Points on a hilly landscape, in no order, each with its height.
A ball rolls from a point to the lowest of its 2 nearest points, and stops where none of them is lower. Distance is the straight distance between rows; heights are no part of it.
(1244) h=301: 152; 108; 125; 157; 129; 123; 148; 87; 139; 164; 143; 129; 153; 131; 144; 177; 121; 157; 163; 110; 158; 123; 158
(362) h=462: 102; 98; 134; 191; 136; 137; 141; 136; 148; 102; 112; 99; 122; 134; 101; 131; 152; 128; 108; 123; 122; 130; 180
(1601) h=134: 120; 119; 133; 154; 120; 132; 201; 90; 110; 127; 194; 107; 95; 126; 97; 139; 120; 115; 136; 130; 138; 121; 139
(1107) h=219: 150; 126; 130; 124; 75; 128; 112; 162; 127; 132; 75; 105; 158; 142; 133; 95; 179; 125; 112; 153; 158; 133; 163
(394) h=294: 102; 124; 155; 130; 134; 113; 113; 166; 125; 109; 138; 163; 94; 103; 131; 168; 141; 129; 116; 93; 76; 115; 77
(464) h=118: 138; 110; 178; 124; 79; 85; 135; 160; 150; 127; 170; 115; 106; 142; 97; 134; 107; 125; 134; 139; 89; 140; 151
(906) h=152: 101; 105; 145; 119; 146; 99; 166; 120; 160; 111; 156; 116; 99; 116; 133; 170; 129; 123; 135; 105; 96; 85; 124
(280) h=598: 164; 112; 154; 140; 82; 123; 125; 136; 108; 132; 113; 143; 108; 121; 115; 85; 114; 151; 77; 104; 127; 153; 135
(649) h=364: 126; 133; 100; 155; 104; 160; 116; 126; 169; 124; 101; 135; 144; 170; 112; 101; 155; 139; 130; 121; 161; 118; 123
(917) h=181: 99; 121; 126; 111; 137; 130; 110; 158; 63; 116; 122; 135; 156; 123; 114; 105; 109; 153; 104; 110; 162; 145; 133
(1062) h=108: 125; 120; 170; 128; 83; 98; 152; 150; 120; 157; 140; 96; 124; 139; 139; 116; 157; 127; 129; 98; 131; 101; 152
(1515) h=272: 154; 110; 128; 130; 134; 122; 133; 160; 115; 116; 144; 130; 101; 123; 161; 121; 129; 103; 134; 101; 81; 121; 111
(1946) h=258: 105; 149; 90; 135; 215; 121; 133; 118; 105; 109; 93; 144; 156; 154; 147; 142; 125; 135; 150; 137; 124; 126; 105
(350) h=371: 131; 109; 125; 171; 56; 112; 103; 175; 134; 130; 130; 116; 119; 104; 126; 112; 176; 118; 107; 177; 109; 141; 141
(1009) h=139: 132; 125; 143; 136; 57; 126; 142; 172; 107; 139; 144; 101; 125; 128; 143; 98; 165; 107; 112; 118; 125; 116; 131
(334) h=26: 148; 115; 97; 138; 178; 146; 160; 92; 116; 101; 151; 152; 81; 151; 130; 145; 105; 135; 157; 146; 123; 125; 96
(1937) h=482: 104; 98; 100; 157; 162; 139; 140; 119; 129; 98; 131; 131; 103; 146; 121; 123; 138; 165; 97; 87; 126; 112; 127
(1030) h=535: 116; 145; 109; 78; 144; 146; 138; 93; 132; 137; 109; 95; 153; 122; 158; 106; 174; 115; 98; 128; 140; 101; 134
(749) h=251: 146; 134; 139; 115; 171; 124; 128; 102; 145; 144; 80; 114; 142; 146; 155; 140; 145; 115; 150; 147; 103; 106; 146
(727) h=64: 147; 90; 97; 139; 148; 141; 109; 141; 169; 114; 121; 114; 123; 111; 133; 98; 117; 130; 103; 84; 143; 139; 168
(25) h=405: 139; 149; 123; 183; 109; 158; 145; 60; 133; 143; 106; 123; 108; 103; 97; 130; 114; 124; 141; 135; 163; 150; 160
(746) h=234: 164; 105; 154; 131; 142; 98; 115; 118; 156; 149; 99; 148; 125; 153; 131; 153; 116; 170; 149; 129; 115; 129; 147
(186) h=275: 161; 134; 105; 111; 200; 117; 127; 133; 122; 107; 85; 150; 136; 165; 150; 119; 140; 137; 147; 126; 110; 128; 116
(1463) h=310: 115; 132; 78; 165; 137; 160; 107; 149; 132; 112; 96; 125; 142; 137; 151; 123; 178; 116; 129; 156; 114; 120; 99
(1466) h=573: 85; 157; 131; 76; 150; 126; 139; 101; 87; 122; 132; 141; 116; 126; 118; 124; 124; 168; 99; 126; 121; 142; 75
(1112) h=423: 143; 150; 147; 118; 116; 90; 104; 158; 120; 148; 88; 156; 166; 166; 127; 121; 102; 159; 179; 137; 145; 148; 107
(1808) h=313: 140; 137; 96; 138; 169; 151; 123; 134; 78; 120; 90; 119; 158; 125; 138; 97; 139; 103; 128; 126; 154; 146; 149
(277) h=72: 118; 124; 161; 133; 113; 107; 116; 153; 142; 120; 104; 111; 126; 140; 136; 148; 167; 127; 116; 156; 74; 118; 129
(1663) h=291: 153; 130; 100; 163; 168; 151; 134; 148; 81; 119; 116; 118; 142; 117; 153; 113; 131; 71; 146; 138; 122; 139; 144
(206) h=92: 138; 104; 93; 178; 140; 155; 141; 142; 180; 100; 113; 115; 129; 157; 145; 127; 149; 87; 167; 128; 127; 101; 139
(1844) h=241: 152; 117; 102; 133; 198; 147; 105; 93; 140; 156; 106; 114; 145; 86; 165; 140; 95; 101; 135; 122; 125; 117; 156
(87) h=153: 167; 114; 110; 134; 107; 157; 137; 87; 164; 134; 114; 133; 94; 140; 118; 97; 124; 169; 115; 101; 168; 134; 120
(1023) h=77: 169; 88; 109; 138; 148; 146; 170; 93; 119; 102; 167; 129; 54; 142; 138; 134; 102; 147; 136; 119; 142; 128; 106
(1948) h=215: 177; 123; 130; 96; 130; 139; 140; 75; 163; 138; 148; 138; 90; 137; 146; 141; 100; 135; 159; 151; 131; 125; 113
(677) h=84: 95; 136; 171; 155; 80; 119; 141; 134; 104; 158; 175; 139; 109; 126; 116; 152; 107; 119; 153; 116; 116; 108; 102
(786) h=180: 108; 147; 125; 169; 137; 156; 114; 111; 136; 159; 122; 124; 156; 117; 114; 145; 92; 88; 161; 163; 148; 129; 137
(1067) h=237: 105; 145; 114; 96; 188; 119; 92; 141; 108; 117; 86; 149; 170; 126; 143; 135; 109; 139; 134; 136; 133; 138; 122
(1666) h=282: 82; 145; 155; 106; 145; 116; 102; 143; 109; 129; 111; 162; 122; 115; 132; 152; 137; 157; 107; 103; 102; 127; 88
(1013) h=121: 117; 126; 161; 135; 119; 92; 118; 145; 58; 162; 135; 148; 149; 118; 116; 144; 91; 173; 137; 114; 157; 157; 130
(1868) h=133: 102; 157; 95; 132; 183; 145; 117; 112; 107; 122; 136; 142; 159; 112; 119; 151; 81; 93; 132; 164; 127; 138; 104
(1146) h=150: 77; 163; 114; 126; 158; 122; 135; 89; 110; 146; 141; 123; 165; 108; 120; 161; 81; 121; 148; 160; 159; 116; 105
(893) h=177: 106; 151; 91; 131; 153; 148; 158; 88; 161; 103; 143; 131; 147; 171; 96; 132; 129; 128; 146; 171; 142; 118; 113
(207) h=414: 130; 150; 133; 144; 108; 123; 110; 161; 126; 149; 116; 153; 162; 161; 129; 122; 121; 119; 189; 125; 151; 123; 109
(1471) h=557: 94; 153; 125; 64; 118; 136; 116; 155; 88; 108; 78; 117; 169; 128; 145; 112; 139; 162; 132; 143; 159; 125; 91
(982) h=141: 128; 109; 171; 144; 78; 104; 142; 154; 144; 136; 172; 108; 108; 107; 94; 127; 105; 112; 123; 115; 119; 153; 177
(833) h=107: 111; 93; 135; 121; 108; 139; 151; 127; 151; 138; 148; 91; 93; 100; 162; 119; 143; 114; 103; 81; 113; 101; 120
(808) h=404: 113; 150; 119; 150; 116; 137; 99; 151; 169; 127; 93; 163; 153; 165; 128; 132; 133; 142; 178; 125; 142; 121; 79
(1398) h=104: 137; 146; 99; 131; 176; 134; 118; 137; 104; 105; 122; 158; 144; 143; 116; 129; 93; 117; 152; 171; 104; 163; 106
(688) h=302: 106; 136; 161; 64; 148; 90; 129; 128; 117; 127; 163; 116; 139; 99; 122; 151; 124; 115; 103; 130; 104; 114; 150
(1315) h=240: 122; 149; 116; 93; 90; 160; 91; 120; 162; 144; 125; 100; 148; 98; 143; 111; 155; 117; 96; 146; 135; 126; 141
(632) h=260: 138; 117; 106; 141; 167; 146; 118; 130; 141; 125; 126; 122; 133; 99; 153; 135; 104; 87; 139; 113; 114; 111; 140
(1880) h=192: 172; 106; 125; 169; 99; 154; 137; 112; 160; 106; 91; 144; 91; 149; 115; 93; 135; 154; 104; 121; 146; 139; 125
(1291) h=200: 71; 157; 112; 123; 163; 115; 165; 87; 144; 107; 132; 143; 141; 162; 96; 153; 117; 161; 148; 156; 137; 125; 89
(1615) h=102: 116; 157; 152; 75; 93; 107; 133; 150; 93; 135; 180; 128; 124; 129; 113; 122; 125; 122; 115; 132; 119; 127; 121
(1719) h=228: 164; 108; 135; 167; 88; 136; 110; 140; 164; 111; 79; 141; 125; 152; 109; 100; 139; 152; 89; 141; 124; 155; 138
(1696) h=565: 80; 154; 122; 72; 150; 121; 146; 141; 66; 96; 107; 124; 148; 136; 134; 116; 139; 178; 110; 121; 149; 133; 89
(1311) h=210: 127; 138; 99; 93; 185; 138; 110; 117; 103; 124; 112; 135; 143; 118; 149; 110; 121; 137; 106; 108; 139; 131; 116
(720) h=309: 89; 154; 105; 81; 104; 143; 111; 129; 140; 116; 173; 131; 160; 125; 85; 118; 115; 132; 104; 146; 164; 140; 128
(650) h=437: 125; 117; 118; 158; 139; 148; 131; 77; 145; 130; 99; 100; 122; 87; 114; 118; 132; 142; 99; 91; 167; 146; 196
(1870) h=606: 143; 110; 162; 117; 101; 106; 128; 113; 111; 158; 127; 126; 117; 123; 110; 104; 117; 181; 86; 93; 150; 148; 157
(341) h=235: 138; 148; 152; 99; 151; 106; 116; 137; 176; 137; 79; 125; 147; 147; 148; 147; 171; 120; 156; 131; 114; 97; 142
(392) h=348: 131; 122; 106; 154; 111; 164; 124; 125; 184; 105; 125; 150; 103; 166; 122; 125; 139; 140; 145; 120; 144; 104; 100
(766) h=213: 161; 115; 155; 164; 108; 153; 128; 112; 152; 168; 92; 108; 109; 121; 163; 119; 134; 102; 160; 116; 117; 105; 125
(509) h=382: 89; 151; 97; 102; 121; 133; 73; 156; 163; 107; 122; 143; 174; 132; 112; 137; 142; 133; 124; 152; 149; 127; 126
(447) h=255: 118; 150; 113; 110; 141; 110; 166; 142; 135; 102; 128; 146; 137; 186; 124; 124; 171; 141; 156; 127; 123; 114; 100
(321) h=287: 142; 111; 143; 112; 178; 106; 153; 119; 156; 85; 122; 142; 82; 155; 128; 166; 136; 134; 147; 145; 84; 109; 118
(153) h=238: 143; 112; 129; 112; 107; 138; 130; 116; 183; 140; 139; 90; 131; 118; 143; 108; 129; 93; 133; 125; 126; 122; 160
(1105) h=161: 151; 107; 129; 130; 113; 129; 197; 82; 132; 142; 192; 101; 82; 127; 138; 138; 111; 120; 159; 120; 140; 114; 126
(675) h=620: 96; 126; 163; 102; 133; 109; 92; 144; 120; 131; 82; 118; 147; 138; 137; 133; 153; 159; 101; 121; 125; 109; 154
(1759) h=212: 150; 146; 139; 76; 110; 144; 105; 97; 172; 175; 129; 106; 137; 105; 143; 112; 121; 110; 124; 128; 140; 120; 154
(1122) h=524: 117; 163; 85; 100; 117; 174; 135; 105; 134; 124; 135; 108; 150; 130; 141; 102; 166; 108; 113; 153; 144; 122; 101
(1228) h=186: 125; 159; 111; 93; 166; 128; 134; 104; 115; 136; 140; 141; 143; 117; 145; 133; 124; 108; 139; 120; 127; 112; 104
(713) h=306: 96; 130; 146; 118; 125; 108; 141; 173; 112; 96; 156; 145; 106; 139; 122; 146; 158; 135; 118; 108; 87; 117; 96
(810) h=270: 118; 150; 122; 81; 151; 102; 161; 147; 102; 106; 134; 138; 138; 161; 145; 115; 178; 149; 139; 96; 136; 104; 114
(794) h=214: 164; 130; 160; 106; 120; 102; 98; 135; 172; 150; 88; 136; 145; 157; 135; 128; 137; 140; 156; 141; 111; 126; 146
(294) h=162: 136; 132; 149; 88; 98; 105; 106; 157; 155; 134; 155; 134; 133; 126; 133; 115; 131; 128; 120; 97; 118; 118; 141
(764) h=257: 169; 118; 149; 144; 92; 118; 102; 150; 168; 136; 75; 112; 147; 142; 128; 99; 154; 130; 97; 151; 117; 141; 167
(1409) h=273: 128; 138; 110; 139; 169; 131; 101; 164; 102; 122; 108; 131; 153; 117; 154; 137; 117; 80; 146; 151; 98; 123; 131
(119) h=110: 163; 118; 105; 122; 122; 156; 109; 127; 156; 125; 116; 134; 121; 134; 129; 81; 133; 156; 99; 81; 147; 137; 128
(1293) h=164: 89; 152; 114; 176; 150; 152; 149; 78; 113; 153; 132; 130; 150; 118; 110; 154; 92; 109; 157; 161; 157; 128; 108
(313) h=335: 98; 131; 142; 139; 182; 81; 124; 121; 100; 140; 143; 151; 158; 114; 121; 188; 86; 133; 155; 144; 120; 121; 133
(370) h=338: 216; 103; 124; 139; 124; 121; 118; 120; 149; 133; 103; 148; 112; 130; 132; 92; 96; 147; 132; 111; 140; 160; 149
(53) h=318: 115; 113; 118; 154; 137; 164; 109; 128; 126; 102; 145; 144; 87; 116; 118; 146; 101; 125; 108; 135; 86; 130; 90
(1345) h=250: 81; 127; 139; 105; 152; 120; 113; 129; 126; 118; 123; 108; 134; 94; 149; 149; 157; 128; 79; 108; 96; 93; 133
(667) h=189: 155; 135; 127; 90; 109; 142; 104; 119; 154; 152; 148; 136; 119; 110; 138; 111; 106; 125; 125; 104; 125; 125; 124
(1006) h=59: 135; 136; 157; 81; 76; 104; 135; 162; 104; 128; 179; 104; 134; 118; 111; 108; 123; 107; 110; 133; 140; 133; 164
(1455) h=409: 138; 121; 138; 175; 95; 138; 135; 131; 96; 118; 133; 124; 92; 117; 102; 130; 130; 117; 98; 176; 92; 159; 112
(1280) h=375: 195; 75; 122; 122; 132; 136; 127; 113; 161; 130; 102; 103; 75; 98; 160; 109; 79; 100; 136; 119; 137; 163; 152
(1333) h=346: 132; 105; 101; 164; 78; 110; 102; 198; 97; 111; 134; 136; 121; 118; 135; 108; 169; 129; 98; 150; 114; 146; 118
(86) h=229: 92; 125; 142; 118; 132; 130; 118; 143; 82; 120; 126; 112; 125; 119; 131; 126; 150; 132; 77; 131; 106; 128; 127
(1150) h=109: 126; 134; 162; 139; 56; 117; 129; 163; 103; 127; 175; 121; 120; 102; 99; 122; 117; 99; 107; 136; 124; 153; 152
(696) h=441: 160; 152; 157; 104; 130; 108; 106; 149; 104; 134; 82; 153; 120; 127; 153; 139; 128; 124; 130; 149; 68; 140; 86
(706) h=308: 141; 130; 130; 121; 120; 129; 163; 101; 115; 131; 129; 150; 93; 165; 125; 120; 135; 167; 135; 119; 117; 125; 87
(844) h=289: 108; 143; 91; 155; 147; 149; 98; 165; 115; 118; 103; 123; 172; 123; 152; 138; 154; 81; 154; 175; 121; 122; 118
(1154) h=285: 135; 145; 151; 53; 138; 112; 115; 128; 167; 132; 145; 116; 115; 79; 140; 143; 132; 105; 106; 126; 90; 123; 133
(1806) h=98: 103; 130; 157; 148; 103; 108; 134; 125; 89; 160; 167; 148; 130; 126; 109; 151; 97; 157; 145; 103; 152; 140; 123
(38) h=263: 121; 133; 97; 110; 121; 149; 120; 130; 137; 106; 183; 126; 118; 107; 114; 121; 127; 116; 89; 146; 104; 144; 118
(1712) h=342: 72; 135; 110; 110; 140; 125; 125; 106; 125; 129; 154; 135; 151; 122; 107; 122; 128; 158; 96; 95; 170; 111; 129
(367) h=356: 60; 140; 122; 89; 158; 113; 97; 142; 113; 117; 129; 137; 172; 101; 128; 147; 122; 143; 101; 104; 162; 95; 122
(459) h=131: 119; 97; 133; 109; 132; 114; 162; 109; 147; 140; 170; 116; 92; 98; 157; 144; 114; 124; 132; 74; 120; 100; 120
(743) h=424: 146; 127; 143; 160; 129; 129; 141; 136; 67; 105; 120; 110; 106; 118; 109; 120; 133; 110; 87; 180; 80; 169; 147
(1541) h=271: 151; 94; 124; 181; 121; 142; 144; 150; 126; 130; 136; 123; 94; 110; 151; 115; 117; 84; 153; 91; 116; 123; 125
(1857) h=138: 123; 130; 153; 102; 111; 111; 115; 147; 107; 165; 122; 119; 154; 133; 146; 120; 137; 139; 139; 93; 162; 103; 148
(1300) h=513: 131; 143; 102; 125; 92; 178; 135; 92; 140; 129; 139; 116; 104; 130; 138; 107; 156; 123; 112; 134; 128; 116; 78
(748) h=194: 113; 138; 131; 159; 121; 135; 102; 125; 143; 170; 151; 145; 160; 109; 107; 149; 83; 104; 162; 125; 167; 122; 146
(1144) h=332: 128; 113; 119; 159; 122; 171; 122; 104; 156; 110; 146; 144; 78; 131; 134; 146; 105; 117; 142; 130; 128; 105; 84
(1678) h=268: 151; 121; 180; 131; 103; 107; 151; 86; 116; 164; 134; 126; 110; 146; 108; 146; 112; 167; 138; 150; 119; 144; 134
(1661) h=196: 128; 135; 150; 168; 116; 150; 111; 110; 143; 173; 97; 121; 142; 121; 144; 134; 121; 100; 162; 146; 135; 114; 131
(529) h=236: 180; 145; 144; 83; 137; 125; 132; 92; 163; 159; 130; 140; 112; 118; 153; 154; 108; 110; 185; 144; 113; 117; 112
(139) h=269: 166; 131; 153; 83; 154; 114; 147; 121; 154; 95; 135; 134; 77; 130; 134; 156; 137; 115; 133; 161; 66; 130; 107
(604) h=136: 132; 131; 183; 115; 80; 98; 123; 163; 90; 139; 114; 124; 134; 152; 116; 126; 134; 135; 116; 156; 106; 133; 121
(420) h=116: 147; 101; 149; 159; 102; 119; 170; 153; 124; 113; 164; 127; 77; 154; 120; 133; 121; 116; 150; 126; 90; 120; 111
(1713) h=451: 128; 93; 145; 177; 129; 120; 142; 106; 168; 125; 106; 95; 122; 116; 104; 129; 133; 134; 118; 113; 144; 142; 206
(158) h=232: 133; 135; 125; 168; 112; 146; 132; 128; 129; 128; 136; 120; 133; 110; 108; 113; 122; 97; 133; 121; 152; 146; 161
(1308) h=300: 132; 108; 149; 145; 149; 104; 143; 115; 168; 106; 140; 140; 104; 170; 107; 174; 114; 129; 175; 169; 93; 114; 138
(577) h=337: 125; 145; 108; 141; 146; 137; 146; 120; 53; 136; 98; 124; 156; 123; 131; 108; 117; 132; 147; 125; 191; 150; 141
(590) h=392: 139; 145; 107; 140; 97; 136; 120; 146; 122; 102; 89; 137; 151; 152; 94; 81; 148; 151; 94; 151; 173; 167; 134
(1156) h=172: 170; 104; 121; 133; 152; 142; 131; 98; 141; 130; 144; 134; 99; 110; 116; 129; 82; 129; 133; 131; 131; 160; 149
(1584) h=266: 93; 144; 141; 83; 132; 128; 118; 138; 138; 125; 146; 137; 112; 90; 135; 146; 156; 134; 89; 89; 115; 107; 104
(462) h=353: 109; 131; 122; 137; 159; 121; 150; 101; 55; 155; 117; 117; 171; 122; 151; 147; 111; 152; 157; 128; 181; 138; 137
(1426) h=239: 185; 121; 144; 119; 138; 141; 129; 101; 155; 162; 76; 101; 120; 133; 169; 115; 143; 113; 147; 140; 110; 112; 151
(605) h=106: 86; 137; 151; 166; 106; 129; 166; 109; 106; 145; 181; 120; 119; 136; 95; 152; 113; 106; 148; 149; 128; 116; 118
(1730) h=216: 96; 139; 107; 107; 161; 117; 128; 127; 124; 124; 152; 103; 171; 105; 126; 134; 124; 98; 112; 122; 156; 88; 156
(1595) h=105: 137; 142; 156; 108; 122; 105; 124; 140; 117; 131; 91; 116; 142; 160; 127; 128; 150; 135; 117; 175; 90; 135; 127
(192) h=242: 126; 131; 106; 100; 141; 142; 124; 131; 118; 121; 165; 112; 142; 103; 133; 110; 129; 101; 100; 129; 131; 138; 151
(752) h=394: 145; 99; 135; 157; 86; 129; 116; 150; 140; 116; 136; 115; 93; 108; 121; 124; 136; 110; 91; 166; 79; 153; 135
(1566) h=254: 125; 141; 154; 111; 130; 102; 125; 108; 130; 163; 125; 142; 138; 141; 120; 145; 116; 168; 143; 132; 130; 135; 126
(1596) h=221: 136; 140; 106; 114; 182; 123; 108; 94; 137; 166; 110; 127; 175; 96; 174; 142; 117; 114; 142; 104; 152; 97; 147
(1044) h=326: 131; 126; 143; 134; 162; 91; 125; 141; 87; 137; 148; 142; 151; 133; 115; 150; 88; 122; 155; 143; 119; 145; 157
(683) h=286: 163; 110; 161; 159; 105; 108; 166; 92; 132; 169; 150; 121; 125; 145; 134; 169; 121; 157; 169; 129; 133; 129; 149
(801) h=178: 139; 126; 149; 133; 36; 131; 125; 150; 142; 144; 110; 103; 131; 118; 123; 95; 167; 115; 96; 132; 149; 136; 155
(1081) h=327: 120; 129; 90; 157; 150; 173; 97; 122; 142; 105; 97; 140; 123; 126; 134; 142; 146; 116; 121; 167; 91; 133; 89
(1129) h=501: 121; 105; 85; 139; 106; 185; 133; 119; 142; 110; 163; 115; 89; 107; 134; 104; 131; 121; 90; 102; 131; 123; 94
(500) h=252: 176; 155; 154; 74; 144; 111; 126; 121; 164; 127; 125; 158; 102; 134; 123; 152; 115; 115; 164; 153; 93; 138; 106
(1498) h=211: 118; 118; 126; 166; 130; 130; 140; 121; 130; 143; 151; 131; 140; 128; 116; 139; 120; 127; 151; 110; 158; 116; 152
(1758) h=369: 70; 136; 116; 99; 128; 142; 82; 154; 119; 104; 110; 121; 180; 117; 118; 132; 138; 140; 99; 136; 161; 119; 134
(478) h=259: 164; 128; 116; 129; 123; 134; 149; 113; 148; 139; 144; 100; 133; 107; 120; 100; 122; 96; 146; 110; 159; 147; 186
(537) h=422: 128; 135; 113; 183; 147; 144; 129; 67; 122; 144; 96; 112; 144; 82; 117; 138; 118; 127; 131; 109; 179; 149; 188
(180) h=169: 103; 121; 143; 115; 125; 135; 108; 166; 77; 140; 117; 115; 168; 112; 138; 128; 124; 98; 150; 119; 168; 105; 155
(564) h=546: 117; 147; 101; 67; 138; 144; 122; 135; 105; 111; 85; 105; 168; 143; 157; 98; 174; 139; 107; 153; 152; 119; 118
(1524) h=322: 110; 120; 101; 139; 102; 111; 123; 184; 110; 100; 153; 142; 123; 143; 137; 117; 183; 127; 113; 122; 104; 119; 95
(1086) h=357: 213; 84; 126; 151; 108; 113; 142; 108; 155; 132; 100; 128; 76; 110; 146; 116; 91; 125; 155; 109; 153; 161; 154
(937) h=379: 119; 127; 147; 164; 125; 127; 133; 77; 101; 180; 143; 130; 152; 89; 113; 170; 97; 146; 140; 121; 168; 151; 159
(101) h=492: 110; 101; 92; 165; 124; 162; 139; 138; 149; 96; 159; 129; 102; 129; 110; 106; 136; 133; 92; 87; 140; 128; 127
(568) h=367: 111; 127; 144; 134; 148; 118; 144; 82; 65; 173; 129; 115; 150; 96; 140; 148; 115; 158; 113; 111; 171; 142; 151
(105) h=328: 73; 135; 101; 113; 128; 137; 126; 125; 124; 91; 186; 135; 144; 135; 84; 121; 130; 146; 81; 117; 151; 128; 126
(1170) h=347: 99; 130; 112; 129; 99; 139; 119; 143; 118; 100; 160; 139; 127; 133; 77; 106; 136; 154; 72; 139; 142; 161; 116
(1480) h=87: 149; 121; 160; 119; 97; 94; 147; 167; 142; 102; 173; 145; 86; 153; 113; 134; 121; 125; 140; 129; 73; 131; 114
(1488) h=188: 164; 111; 136; 122; 99; 130; 167; 89; 167; 133; 185; 126; 79; 144; 117; 144; 100; 137; 165; 137; 150; 125; 126
(1354) h=391: 134; 141; 156; 172; 107; 145; 128; 80; 107; 174; 99; 128; 121; 105; 110; 139; 108; 137; 135; 134; 150; 152; 139
(24) h=195: 101; 140; 137; 107; 111; 132; 129; 146; 109; 144; 152; 98; 159; 104; 154; 135; 140; 75; 133; 135; 143; 92; 151
(267) h=395: 86; 155; 127; 117; 122; 123; 82; 157; 155; 132; 108; 162; 168; 138; 115; 138; 106; 150; 150; 123; 160; 130; 102
(1778) h=267: 136; 146; 133; 59; 118; 128; 94; 123; 190; 133; 114; 116; 125; 87; 147; 134; 168; 118; 90; 142; 104; 123; 130
(1000) h=71: 112; 93; 128; 138; 111; 126; 141; 147; 152; 117; 115; 79; 110; 125; 164; 112; 181; 127; 94; 106; 91; 104; 132
(1278) h=233: 95; 151; 132; 151; 128; 120; 180; 120; 109; 125; 125; 135; 133; 192; 117; 131; 147; 150; 176; 134; 137; 108; 93
(1036) h=472: 100; 106; 105; 181; 168; 150; 125; 132; 130; 107; 97; 115; 136; 146; 133; 128; 154; 133; 100; 111; 118; 111; 145
(1374) h=288: 110; 154; 104; 95; 99; 132; 100; 138; 157; 107; 170; 143; 136; 117; 97; 138; 134; 126; 113; 174; 113; 148; 106
(965) h=120: 123; 126; 81; 133; 157; 135; 138; 134; 185; 99; 140; 118; 151; 145; 134; 124; 149; 96; 152; 120; 135; 89; 143
(803) h=256: 127; 121; 114; 192; 104; 146; 124; 172; 123; 129; 146; 117; 130; 93; 128; 118; 125; 66; 149; 114; 134; 136; 149
(1113) h=307: 109; 105; 130; 143; 170; 123; 105; 148; 121; 93; 143; 163; 94; 119; 121; 158; 109; 139; 108; 106; 77; 131; 105
(1064) h=295: 185; 135; 106; 131; 147; 122; 120; 141; 143; 117; 91; 159; 132; 172; 138; 109; 126; 125; 173; 132; 116; 128; 114
(1776) h=317: 193; 127; 133; 150; 111; 120; 122; 141; 122; 133; 101; 161; 126; 150; 119; 100; 100; 119; 145; 140; 126; 157; 126
(868) h=336: 105; 128; 100; 166; 138; 154; 112; 144; 92; 101; 115; 140; 112; 130; 126; 132; 140; 132; 104; 159; 81; 152; 82
(1728) h=204: 137; 157; 98; 110; 173; 115; 126; 98; 124; 162; 134; 150; 169; 102; 153; 160; 100; 111; 174; 122; 150; 110; 113
(364) h=24: 127; 70; 102; 161; 158; 143; 124; 121; 198; 109; 112; 97; 115; 108; 131; 124; 112; 112; 125; 100; 136; 134; 182
(1121) h=33: 127; 100; 130; 116; 119; 110; 138; 157; 171; 94; 128; 102; 100; 123; 144; 139; 171; 119; 112; 129; 69; 116; 128
(1646) h=432: 152; 146; 146; 111; 124; 105; 95; 167; 116; 143; 71; 175; 140; 145; 144; 125; 113; 143; 159; 125; 112; 141; 87
(1050) h=149: 98; 160; 82; 118; 142; 130; 137; 130; 160; 97; 159; 131; 164; 143; 107; 139; 143; 95; 144; 154; 145; 106; 116
(1304) h=614: 110; 116; 169; 92; 117; 107; 118; 119; 111; 145; 102; 103; 136; 135; 118; 115; 144; 180; 77; 111; 133; 124; 165
(1439) h=253: 129; 118; 129; 138; 155; 126; 127; 155; 88; 111; 120; 113; 115; 127; 151; 123; 157; 114; 103; 138; 80; 132; 130
(1582) h=290: 132; 125; 124; 105; 141; 112; 160; 115; 106; 128; 159; 135; 119; 150; 130; 114; 143; 158; 129; 98; 122; 120; 120
(925) h=167: 107; 140; 146; 114; 160; 114; 153; 108; 130; 122; 146; 139; 112; 117; 130; 160; 136; 119; 138; 125; 102; 95; 103
(1864) h=316: 116; 148; 159; 101; 153; 99; 140; 122; 79; 148; 152; 120; 143; 125; 121; 145; 105; 108; 136; 154; 118; 126; 146
(302) h=580: 113; 149; 138; 82; 125; 142; 107; 113; 90; 135; 140; 143; 108; 108; 129; 117; 111; 150; 77; 117; 108; 149; 77
(1919) h=588: 149; 132; 134; 113; 101; 133; 129; 135; 93; 126; 143; 142; 97; 126; 131; 96; 126; 141; 86; 116; 99; 146; 92
(269) h=368: 113; 129; 106; 143; 96; 138; 93; 171; 120; 98; 128; 150; 148; 140; 89; 102; 124; 151; 96; 138; 160; 174; 130
(1192) h=63: 141; 81; 108; 171; 149; 142; 153; 128; 180; 119; 96; 89; 120; 137; 151; 120; 140; 94; 157; 111; 137; 106; 170
(1437) h=383: 146; 135; 107; 161; 109; 140; 129; 131; 137; 122; 107; 134; 145; 156; 93; 88; 141; 143; 130; 103; 187; 148; 158
(1316) h=135: 111; 134; 176; 105; 92; 92; 114; 159; 121; 142; 145; 142; 122; 139; 114; 133; 129; 150; 114; 110; 112; 123; 120
(305) h=132: 182; 110; 123; 144; 114; 139; 159; 107; 113; 121; 148; 138; 72; 125; 116; 105; 105; 139; 119; 114; 136; 155; 125
(246) h=217: 82; 145; 117; 128; 140; 117; 175; 89; 115; 139; 139; 137; 146; 162; 124; 152; 133; 178; 163; 125; 155; 112; 81
(1235) h=190: 176; 135; 148; 89; 92; 103; 110; 159; 185; 137; 135; 137; 133; 144; 132; 108; 130; 121; 151; 125; 117; 129; 139
(316) h=67: 175; 122; 119; 144; 169; 129; 137; 116; 97; 113; 126; 160; 97; 149; 133; 136; 91; 120; 151; 154; 94; 141; 102
(1424) h=151: 120; 122; 147; 97; 105; 102; 106; 164; 70; 141; 117; 151; 153; 127; 118; 112; 99; 177; 129; 98; 174; 144; 126
(1754) h=208: 94; 138; 130; 139; 141; 129; 127; 137; 85; 128; 128; 136; 139; 139; 120; 127; 122; 133; 117; 138; 130; 137; 118

Call two points neighbours if one is among the 2 nearest of the other. Go from one point of each pair to the other, from neighbour to neighbour, staying as low as possible. Name the highest point that can't be avoided.
(1062) and (794) | (590)
(1480) and (1006) | (982)
(1062) and (364) | (764)
(1121) and (334) | (749)
(1121) and (1316) | (604)

For each start below, name the point where the ball stops.
(706) | (364)
(321) | (677)
(720) | (1062)
(1646) | (105)
(1666) | (677)
(1515) | (677)
(1129) | (1409)
(743) | (677)
(1870) | (1409)
